The views of a scene show one set of named points, each view turned or mirrored, shifted and resized as a whole, with a little noise and some points left out.

Scene 1
View 1
bok: [  3  18   8   2   1 -13  -3   5 -16   6  -3 -15  -6  17   4  -2  11   7
  -6 -24   9  -2  14   5 -17  -6  14  12  -3  10  -9 -13  -5   1   8  14
   2  11  -1  19  -1  18 -19   2  -1   1   6   4 -17]
Sef: [ 18  23  -3 -10  14 -10  -7  26 -17  10 -19 -16 -16  15   3 -11   5  13
  -1 -21  -8   5   2   2   1   5  -4  32  -8   6 -14 -14  -6  -6   0  -5
   3  13  10  14   2  13 -12 -10  -3  12 -10   3  -5]
guzad: [  1  11   1  -4  12  -7  11  11  -7   3  -4 -14  -5   7 -18  -8   6   3
  -9  -2   7  -4  19  -6   2   2   7  20 -16   7   4 -14  -8   1   3   2
   9  -1   3  16   1   0  -1 -11   2  -1  10  -2 -21]
futut: [  8  16   3   0  -3 -11  -4   4 -16  10  -9 -16  -2  19  13   0  15   6
 -12 -26   5  -7  17  11 -25  -8  16  13  -5   7  -4 -14   0   2   9  12
  -3  10   1  20  -4  16 -23  12  -2   6   7   7 -18]
lebop: [ -1  10  -8  -7 -14   3  11  -1  -5   1  -2  -9   1   8   0   6  14 -13
 -20 -26  11   8  33  -1 -15 -16  18  17 -16   7   3 -14  10  14   9   2
 -12   6  -3  29  -7   4 -19   6  13  14   8   2 -39]
Gan: [  4  24   5   4   2 -10  -5  11 -18   8  -5 -15   0  23   3  -8  17   9
 -18 -33   5   0  23  10 -18 -12  16  -1   9  12   1 -16 -13  -1   8  10
   0   0   0  22  -7  20 -28  10   3   4   7   3 -25]
zizur: [ 12  21   3 -12   3 -11  -9  15 -11   8 -19 -11 -10  10   7  -5   7   3
  -7 -29  -8   9   5   3  -3   0   3  19  -6   4 -10 -11  -8  -4  10   2
  -4  12   7  20  -4  16 -14   2   0  14  -6   8 -13]
soga: [  6  26  12 -20   6  -9 -10  18  -1   5 -16  -5  -8  -4  -3  -5   0  -2
  -5 -28 -11  24   2 -10  18   1  -7  13  -4   1 -13  -7 -17  -3  18   2
  -8  10   9  22  -7  15  -2  -2   0  19  -8   4 -16]
pap: [ -1  23   9  -5   5  -9  -1  10 -11   3  -2 -12  -3  11  -8  -6   9   2
 -10 -23   5   5  18  -3  -3  -7   8   6   3  10  -4 -12 -15   2  11  10
   0   3   0  22  -5  16 -12  -1   1   5   3   0 -24]
Nogem: [ 17  12   0  -9  11  -9   0  20  -8  13 -22 -12  -3   9   0  -5  11   4
 -15 -15  -8  -1  11   2   2   7   8  14  -8   3   5 -10 -14  -9  10  -1
   2  -1  16  19  -2   3  -7   4   0  10   4   6 -15]
Bikem: [-20  17  16   4   5 -10  10  -1  -9  -4  15 -12   3   7 -26  -3   7   1
 -11  -6  22  -5  30 -10  -7  -9  20  -2  -3  14   7 -11 -19   8   9  18
   7  -7  -8  18  -2   8  -6  -6   5 -10  18  -7 -34]
kaz: [  1  20  -7  -8  12   3   8  21  -6  -1  -6 -13  -6   8 -25 -10   3   0
 -10 -13   5  14  25 -14  13  -6   1  21  -9  10   3 -17 -10   6  -2  -7
   5  -1  -1  21  -2   1  -7 -20  12   9  -3  -8 -29]
sel: [ 15  12  -2 -10   7  -7  -1  17  -6  15 -22 -10   1   6   4  -5  13   2
 -17 -22 -10   3  14   3   0   2   8  12  -8   2   5 -12 -12  -8  10  -1
  -2  -1  15  20  -5   3  -8   8   2  16   2   8 -19]
kebu: [ -4  20   7  -1   3  -9   5   5 -15  -1   3 -14  -6  11 -11  -4   7   3
  -6 -16  12   1  18  -5  -8  -7  10  17  -7  11  -5 -13  -6   6   5  10
   3   9  -5  18  -3  13 -12  -7   3   0   5  -2 -23]
verug: [  5  19   2  -9  -3  -9  -3   5 -12   1  -4 -13 -15  11   7  -1   4   3
   2 -26   5  11   8  -1 -13  -9   4  28 -14   5 -20 -13   8   8   7   7
  -6  25  -6  20   0  21 -17  -6   0  10  -3   4 -18]
mafa: [  2   7  10 -13   3 -17   5   0  -4   0  -4 -12 -16  -2  -2   4  -1   3
   7   0   8  -2  -2  -7  -3   7   3  33 -29   1 -15  -4   3   3  11  12
   0  21   3  14   7   8   5 -12  -8   0   5   7 -10]
moz: [ -3  30  12   6 -13 -14 -12  -1 -21   6   2 -13   5  28  15   1  21   3
 -18 -50   8   3  27  14 -31 -23  23 -12  17  14  -4 -16  -9   5  15  21
  -8   8  -8  28 -17  33 -36  24   4   7   7   6 -31]
mas: [ 18  17   1 -22  27  -9  -1  34   0  11 -29 -10 -14  -5 -17 -16  -3   6
  -1  -2 -19  11  -6 -12  34  22 -14  28 -13  -1   0  -5 -23 -15   5 -11
   8   0  24  11   3  -3  14 -19  -4  13 -11   1   0]
Buz: [ -7  20   2 -15  -9  -6   3   0  -6 -11   8  -8 -18   0  -9   1  -4  -7
   6 -21  14  21  11 -16  -1 -16  -2  40 -24   7 -24  -9  13  20   4   7
  -7  28 -17  21   0  18  -7 -22   4   8  -3  -2 -26]
Bomep: [  6  19  16 -11   6 -19 -10   9 -10   7 -11 -13 -10   4   5  -3   4   8
   2 -18  -3   3  -5   1   0   6   2  15  -8   2 -15  -5 -11  -6  17  13
   0  14   9  17   0  19  -3   1  -8   5   1   8  -7]
liv: [  3  15  -2 -10  -9  -6   3   1 -12   0   1 -10 -11   9   4   1   6  -5
  -5 -26  10  11  16  -1 -14 -14   9  29 -18   5 -13 -14  11  13   5   6
  -8  22  -8  24  -2  16 -18  -4   4  12   2   3 -26]
View 2
Bomep: [  5  17   1  -4 -17   2  -4 -11  -3 -14   2   1   0  13   4 -21  -9  23
 -11   1 -37  11  17   0  15  -2  12 -19   5 -24   8   6 -25  20   2   9
  23  -4  -6  15   3   2   3  -2 -14 -17   2 -24   1]
moz: [ -5  10  -6 -25   6 -22   3 -16   8  13 -20   1  44  15   6 -28  -4  16
   8  21 -21   4  12   0  12  -6 -20 -15   9 -21  31   2 -12   7  28   3
  19   5  -6 -25 -17 -10 -16   5 -15  -9 -12 -17  45]
Sef: [  0   8   6   9  -9  10  -5  -2  -2 -13   8   4   0  16  25  -3   2  25
 -12   4 -36   6   3   8  26  -5  25 -25   3 -13   4   2 -15  21   5  20
  22 -15  -7  11   1   1 -10  -4 -16  -4  -2 -19  -7]
Gan: [ -1   7  -1  -7  -3  -9  -3 -11  -5   7 -15  -2  28  12  10 -21   1  18
  -4  21 -18   5  14   7  22  -7  -6 -19   5 -16  16   8 -19  14  20  14
  18  -2  -4 -22 -13  -9 -14   4 -23  -7  -4 -16  24]
Bikem: [  1   6  17  -3 -24   1 -24 -21 -21  12 -31  -8  12   6 -21 -34  -1   3
 -12  19  14  -5  22   8  23   1  -9  -7  -6 -12   5  29 -34  25  11   7
  13   3  -8 -16  -9   1 -11  -5 -36 -13  15 -25  20]
soga: [-10  27  12  -5 -11  -2  -9  -1   4 -13  -2  -5   3  14   3  -6 -17  33
 -14  13 -26  13  15   6  15   8  31 -26   7 -21   1   5 -34  21  -5   9
  24   5  -3   4  13  19  -6   5  -8  -7   3 -18   3]
pap: [ -3  13   8  -3 -12  -4 -12  -9  -7   1 -13  -1  13  12   1 -19  -5  19
  -9  15 -13   4  15   8  22   0   7 -17   1 -17   9  12 -26  19   9  10
  21   1  -6  -8  -5   4 -11   1 -22  -8   3 -20  15]
mas: [  0  19  13  25 -24  21 -13   5 -16 -21  13  -6 -19  11  11   2  -4  34
 -30  11 -29  15  13  17  30   0  48 -31  -1 -13 -20  10 -46  29 -10  25
  27  -8  -1  12  13  15  -2   8 -17  -5  15 -19 -30]
kaz: [ -8  10  27   9 -15   6 -22  -4 -13   3 -15  -6   4  15   7  -5  -1  16
 -17  20   4  -2   7  17  31   4  28 -19  -3  -4  -3  24 -31  25   6  21
  15  -8  -3 -13   1  16 -24  -6 -28   2   8 -20  -1]
futut: [  2   2   0 -13  -2 -18   0  -9   0   5  -7   7  20  14  14 -26  -2  14
  -3  11 -32   9  13   2  19 -13  -5 -15   4 -15  15  13 -18  15  22  14
  15 -14  -7  -7  -5 -10 -15  -5 -26 -13   0 -25  17]
zizur: [ -5  15   7  -7  -4  -7  -3  -2   4  -8   1   1  10  15  17 -10  -8  25
  -9   9 -36  13  11   5  20  -5  19 -24   8 -18   7   6 -22  18   9  14
  19  -8  -3   3   5   3 -10   0 -14 -10  -1 -21   3]
guzad: [  3   5  18   6 -19   1 -19  -9 -16   3 -11  -3  -1   9   1 -22   2  12
 -20  14  -8   5  15  12  29  -5  14 -16  -4  -8  -5  26 -36  27   8  21
  15 -13  -8  -4   0   3 -13  -6 -36 -10  16 -25  -5]
bok: [  2   6   4 -10  -9  -6  -5 -15  -3   2  -9   3  15  13   8 -25  -3  13
  -2   7 -25   3  13   2  18  -6  -3 -15   2 -16  16  10 -15  17  14  12
  17  -8  -9  -2  -7  -6 -10  -5 -23 -13  -1 -24  15]
verug: [ -4   8  19 -15  -7 -10 -10 -10   7  -2  -8   5   5  21  15 -13 -10  14
  -2  -1 -27   1   5   1  18   0  12  -9   3 -15  18  11  -7  20   8  11
  15 -15  -8  11   3  10 -16 -18 -16  -7  -2 -29   8]
lebop: [ -9   2  22 -24   3 -34 -13  -7   4  19 -19   5  17  20  10 -22 -10  11
 -10  23  -9   9  18   7  20  -9   7 -12   4  -6   6  28 -29  19  25  18
   6 -18  -4 -23   9  11 -31 -11 -34  -6   5 -29  16]
kebu: [  0   6  15  -5 -14  -2 -14 -15  -8   5 -17   1   9  14   1 -24  -3   9
  -8  10  -8  -1  12   6  22  -1   2 -11  -1 -14  10  19 -20  23   9  10
  14  -6  -9  -2  -5   3 -14 -11 -26  -9   5 -27  11]
Buz: [ -9  11  41 -20 -11 -11 -26 -10  10   0 -21   2  -5  26   5 -15 -18   8
   0  -3  -7  -3   4  -1  13  10  21  -3  -3 -13  16  22 -10  24  -1   4
   9 -15 -11  15  14  28 -23 -28 -17  -3   4 -32   7]
sel: [ -2  10   3  -1  -6 -11  -2   0  -5  -2   2   0  12  13  12 -15  -4  27
 -19  21 -32  17  21   9  24 -10  16 -28   8 -13  -6  14 -39  19  14  22
  18 -10   0 -12   5  -1 -14   7 -25 -11   6 -19   0]
View 3
sel: [ -4  -1  -9  21   4  19  -1  29  22  -1 -13  19   9 -11  -4 -16 -11  -1
  -2 -15 -18  -3   0   0   5  -1  26 -20 -27   9 -20 -20  -4  -9   3  16
 -26 -11  16 -14 -24  24  -7 -16   9 -34  10  -4 -24]
Bomep: [ -5   4 -13  20  13  16   5  15   8  -1  -9  13  27 -13  -1 -10 -28  -2
   6 -21  -8   8 -18 -12  -3  13  15 -20 -14   7 -15 -19  -4   9 -10   2
  -4 -11  30 -33 -15  13 -11  -7  17 -19  24  -1 -11]
Buz: [-16  10  -7   3   9   8 -21   9 -22  -5   8  -7  20 -31  -8   4 -22 -28
   2 -11  21 -17 -12 -15  -8  22  24 -21 -25  -2 -18 -22  -8  -3 -13   1
  -9  -4 -19 -33  26  -9 -15  -6  12  23   9   4 -13]
pap: [-12   4  -7  24  11  20 -16  26  12  -7  -5   9  13 -10  -9  -5  -5   0
  -5 -13  -2   5   3  -3  -1  10  17 -19 -17   5   2 -21  -2  -1   4   0
 -14   4   6 -18 -11   9  -8 -15  16 -15  15  -8 -15]
futut: [-12   9  -2  15  -8  20  -7  27  14 -12  -3  13   1 -20   7   7  -8 -11
   7 -18 -19   3  10   5  -1   6   3 -12 -14  16  -6 -14  -8   3  -3   6
 -18  -5   8 -15  -9   6  12 -11  10 -29  24  -4   2]
bok: [-13   8  -4  18   2  22 -11  20   7 -11  -4   9   8 -19   2   3 -10  -7
   4 -17 -13   6   7  -2  -3  13   0 -16 -12  14   4 -14  -6   6  -4  -2
 -11  -6  12 -20  -6   5   3 -14  11 -18  21  -5   1]
Gan: [-16   3  -1  23   2  23 -18  29  20 -15  -8  15   4 -10   4   1   4  -3
   1 -11 -16   9  16   5   5   3   7 -15 -11  11  14 -12  -2   0   9  -1
 -23   5   4  -5 -14   7   9 -18  11 -34  18  -8  -3]
verug: [-13   9  -5   7   1  12 -11  14 -11  -7  -1   8  14 -26   8   0 -21 -21
   8 -18   1  -7  -8 -10  -1  17  13 -22 -16   6 -12 -13  -6   4 -14   4
 -15 -12   2 -26  10   0  -4  -7  11  -8  15   1  -2]
kaz: [ -7  -4 -11  17  16  20 -25  25   3  -9  -3   2   9 -17 -24 -20   4  -9
 -21   2   6 -12   2 -15  -3  16  28 -29 -33   0  -4 -19   0 -24   2   6
 -23  -7  -2  -6  -4  16 -29 -26   7   6 -12  -9 -27]
Sef: [ -5  -1  -6  11  13  19  -2  14  -4  -3 -16  18  21 -20   8 -25 -19 -11
   2  -9 -15 -10 -19 -24   5  18  15 -28 -16  12 -14  -1   7  -3 -13   7
 -23 -29  32 -18  -8  22 -19 -22   6 -23   1  -7  -7]
Nogem: [ -1  -1  -9  22   6  21   0  27  20  -1 -14  15  10 -13 -11 -17  -9  -2
  -6 -14 -21  -5  -2  -5   2   3  20 -21 -28  11 -19 -20  -6 -12  -1  15
 -21 -16  23 -13 -27  28 -13 -20   9 -29   7  -4 -22]
zizur: [-11   0  -5  15   6  14  -2  22   4  -5 -14  19  20 -14   9 -15 -20  -9
   7 -15  -8  -3 -13  -7   7   7  25 -21 -18   6 -13 -13   2   0  -4  10
 -21 -11  14 -22  -7  15  -7 -11  13 -29  14  -2 -11]
kebu: [-11   7  -8  16   9  20 -20  20   6 -11   0   1   8 -19 -14   2  -5  -6
  -7 -12   1   2   8  -4  -9  16   8 -17 -19   8   1 -20 -10  -5  -4  -3
  -8  -2   4 -18  -4   2 -10 -17  12  -2  15  -6  -5]
soga: [-13  -5 -10  22  19  10  -3  21   2   2 -14  21  36  -4   2 -23 -23  -3
  -1 -15  10  -4 -25 -14   7   5  42 -24 -24  -6 -14 -21   7   0   3  11
 -18   1  11 -30  -8  15 -22  -5  20 -21  13   1 -32]
Bikem: [-11  10 -15  29  17  24 -30  29  23 -14   6 -11  -2 -14 -41   9   5   8
 -20  -7   4  16  21   3 -18  15   4 -15 -27   7  13 -37 -16  -8   8  -9
   1  16  -3 -14 -16   1 -11 -22  18  12  17 -10 -18]
mafa: [  1  14 -15  10  14  15   0  10  -1   1   0  -4  15 -31 -17   0 -32 -13
   0 -19  -2  -4 -12 -16 -18  22   9 -21 -26  11 -31 -30 -19   1 -22   3
   5 -22  20 -36  -6  10 -18 -10  13   9  18   2 -10]
guzad: [  0   5 -13  19  16  23 -14  23  13  -7  -3  -1   3 -20 -31 -10  -4  -5
 -16  -7  -7  -2   8 -11 -14  15  13 -21 -32   9 -13 -26 -14 -16  -5   3
  -9 -11  13 -13 -18  20 -22 -25   9   5   0  -6 -22]
liv: [-14   9  -3   8  -6  13 -15  20  -5  -6   4   4   8 -26   1   5 -14 -27
   6 -17   0 -15   1   0  -1  12  14 -15 -22   5 -18 -20 -10  -4 -11   9
 -19  -6 -13 -24  10  -3   2 -10   9  -5  13   1  -7]
View 4
verug: [  3  18  10   1   3   2 -11  -9   3 -10 -16   1   6  11 -11   2   7   5
 -19  -2  -6  -4  13  14 -10 -12  -3  -4  -5  -7  -4   1  -2  -4 -13  -5
  11  -3 -11  -4   6   9  -7  28  12   4   0  -1  -7]
lebop: [ 12  15   4  -2  -5  10 -11   3  19  -8 -17 -10   1  -5 -16  16  12  18
  -6   0 -27 -23   6  20  -7 -22   4   8   1 -11  -6  -2  16  -7 -18   0
  21  -6 -24   7  -5   4  -2  19  17  -3  18 -10 -17]
liv: [  4  17   8  -1  -3   3 -12  -4  10 -11 -17  -3   4   5 -14   7   9   9
 -16   0 -12 -12  11  16  -9 -14  -1   0  -4  -8  -3   2   4  -4 -14  -6
  12  -4 -17   0   4   9  -6  24  14   2   7  -2 -10]
Buz: [  5  18  14  -5 -11  -6  -2  -4  15 -15 -23   5   2   8 -11  -6  12   2
 -25  -3  -6 -11  19  19 -14 -17   4   3   2  -9  -2   0 -13  -7  -8   1
   7  -7 -17  -7  14  20 -14  31   5  -7  11   9 -13]
soga: [ 19   8  16  11  10  10  -5 -15   6  -8 -11   3 -10   1   1   4  12   8
 -12 -17 -22  14   5   3 -14 -17   4   1   2  -6 -15  -7 -13 -13 -10   0
  17 -10   3   0  -1   6 -24  41  22  -2   1  -7   7]
bok: [  9  18   6   9  10  12 -24  -8   7  -2 -22   1  18  10  -5  13   0  10
  -8   0  -9  -5  10   3   0 -11  -4  -6  -7 -11  -9   0  12  -3 -12  -3
  14  -2  -9   2  -2  -2   1  30  19   5   3  -3  -9]
moz: [ -2  12   0   2  22  10 -29  -4  13   7 -17  -3  11  10 -18  39  -9  24
   7   7 -10 -12   8   4   7  -4  -5  -6 -12 -10 -14  -3  22 -16 -15  -9
   5  -7 -16  18  -3 -22   1  39  19  12  25  -5 -12]
kebu: [ 16  18   8   6   0   7 -16  -5  16  -4 -26   4  19   5  -1   7   1   7
 -11  -6 -12  -7  11   6   2 -19   2  -1   0 -13  -8  -3   6  -3  -8   6
  15  -4 -13   0   0   6  -1  31  18  -4   7   2 -11]
Sef: [ 17  18   6   6   8   9 -12 -17  -5 -11  -5   6  12   7  -2   0   2  -3
 -16 -11 -13  12   5   5  -8 -13  -3  -5  -5  -2  -8  -2  -3  -1 -15   8
  23   3   2  -6   5  12  -4  26  29  10 -21  -9   8]
mas: [ 39  14  18  20   1  18  -1 -23   2 -15 -11   9   4  -5  17 -13  14  -6
 -16 -32 -29  26   1  -4 -14 -28   6   3   8  -7 -13  -8 -16   0  -8  19
  35  -3  13 -12  -5  21 -17  28  33  -3 -30 -12  17]
pap: [ 19  14  10   9   7  12 -17 -10  15  -1 -23   3  12   2  -1  13   1  10
  -5  -9 -17  -1   8   2   1 -18   5   1  -2 -11 -13  -6   3  -7  -9   6
  17  -7  -8   5  -3   0  -6  37  22   0   8  -3  -4]
Bomep: [ 13  15  17  19  11  16 -20 -17  -1  -7 -21   3   6  11   6   0   6   8
 -13 -10 -12  10   9   1  -5 -12  -4  -6  -2  -9 -11   3  -1  -2  -8  -6
  15  -4   3  -4  -8   1 -12  35  17   0 -10  -4   2]
Nogem: [ 25  15   8  15   7  20 -13 -13   4  -8 -14  -1   8  -3   2   8   8   9
  -6 -14 -26   6   0   6  -4 -20  -1   2   0  -9 -12  -3  10  -2 -15   6
  30  -1  -2   1 -13   5  -3  22  28   3 -12 -17   2]
futut: [  7  18   4   8  10  15 -24  -6   4  -4 -17  -4  14   8 -10  16   2  15
  -5   1 -15  -8   6   9   1 -10  -6  -4  -7  -9  -8   2  18  -2 -15  -8
  17   0 -11   6  -7  -5   3  24  20   8   2 -10 -10]
zizur: [ 12  17   8   7   8  10 -14 -11  -1  -9  -9  -1   5   6  -7   8   6   8
 -11  -7 -16   5   4   9  -8 -11  -5  -2  -4  -6  -8  -1   6  -5 -16  -2
  21   0  -5   0  -3   6  -5  25  25   7 -10 -12   1]
mafa: [ 12  23  21  16  -5  11 -16 -11   4 -14 -31   0  11  10   7 -16  16   2
 -23  -7  -9  -1  13  10  -6 -18  -1  -3   3 -12  -3   8  -4   5  -4  -6
  14  -3  -6 -12  -6  16  -8  24   9  -9 -10   3 -10]
guzad: [ 28  21  10  11  -7  15 -13  -6  15  -7 -27   3  21  -3   7   0   7   4
 -11 -15 -22  -5   7   4   0 -28   5   4   5 -15  -7  -3   6   2  -8  12
  28  -2  -9  -4 -10  14   1  22  23  -8  -4  -3  -8]
Gan: [ 12  15   1   5  15  14 -22  -5  11   1 -18  -1  18   4  -9  28  -6  15
   3  -2 -15  -5   6   3   5 -12  -1  -1  -8 -10 -12  -5  18  -9 -14   3
  18  -3  -8  10  -4  -9   3  32  26   8   8  -8  -5]
Bikem: [ 28  18  11   9  -5  12 -20  -1  30   1 -44   5  29  -1   8  13  -1  10
  -1  -9 -18 -14  13  -1  13 -29   9   5   5 -21 -13  -4   9  -4   0  14
  17  -9 -16   5  -9  -1  -1  35  16 -14  22   6 -19]

In a view up to two points have been moved. Name them for each view, in the order of its rows, or write -.
view 1: -
view 2: -
view 3: -
view 4: zizur
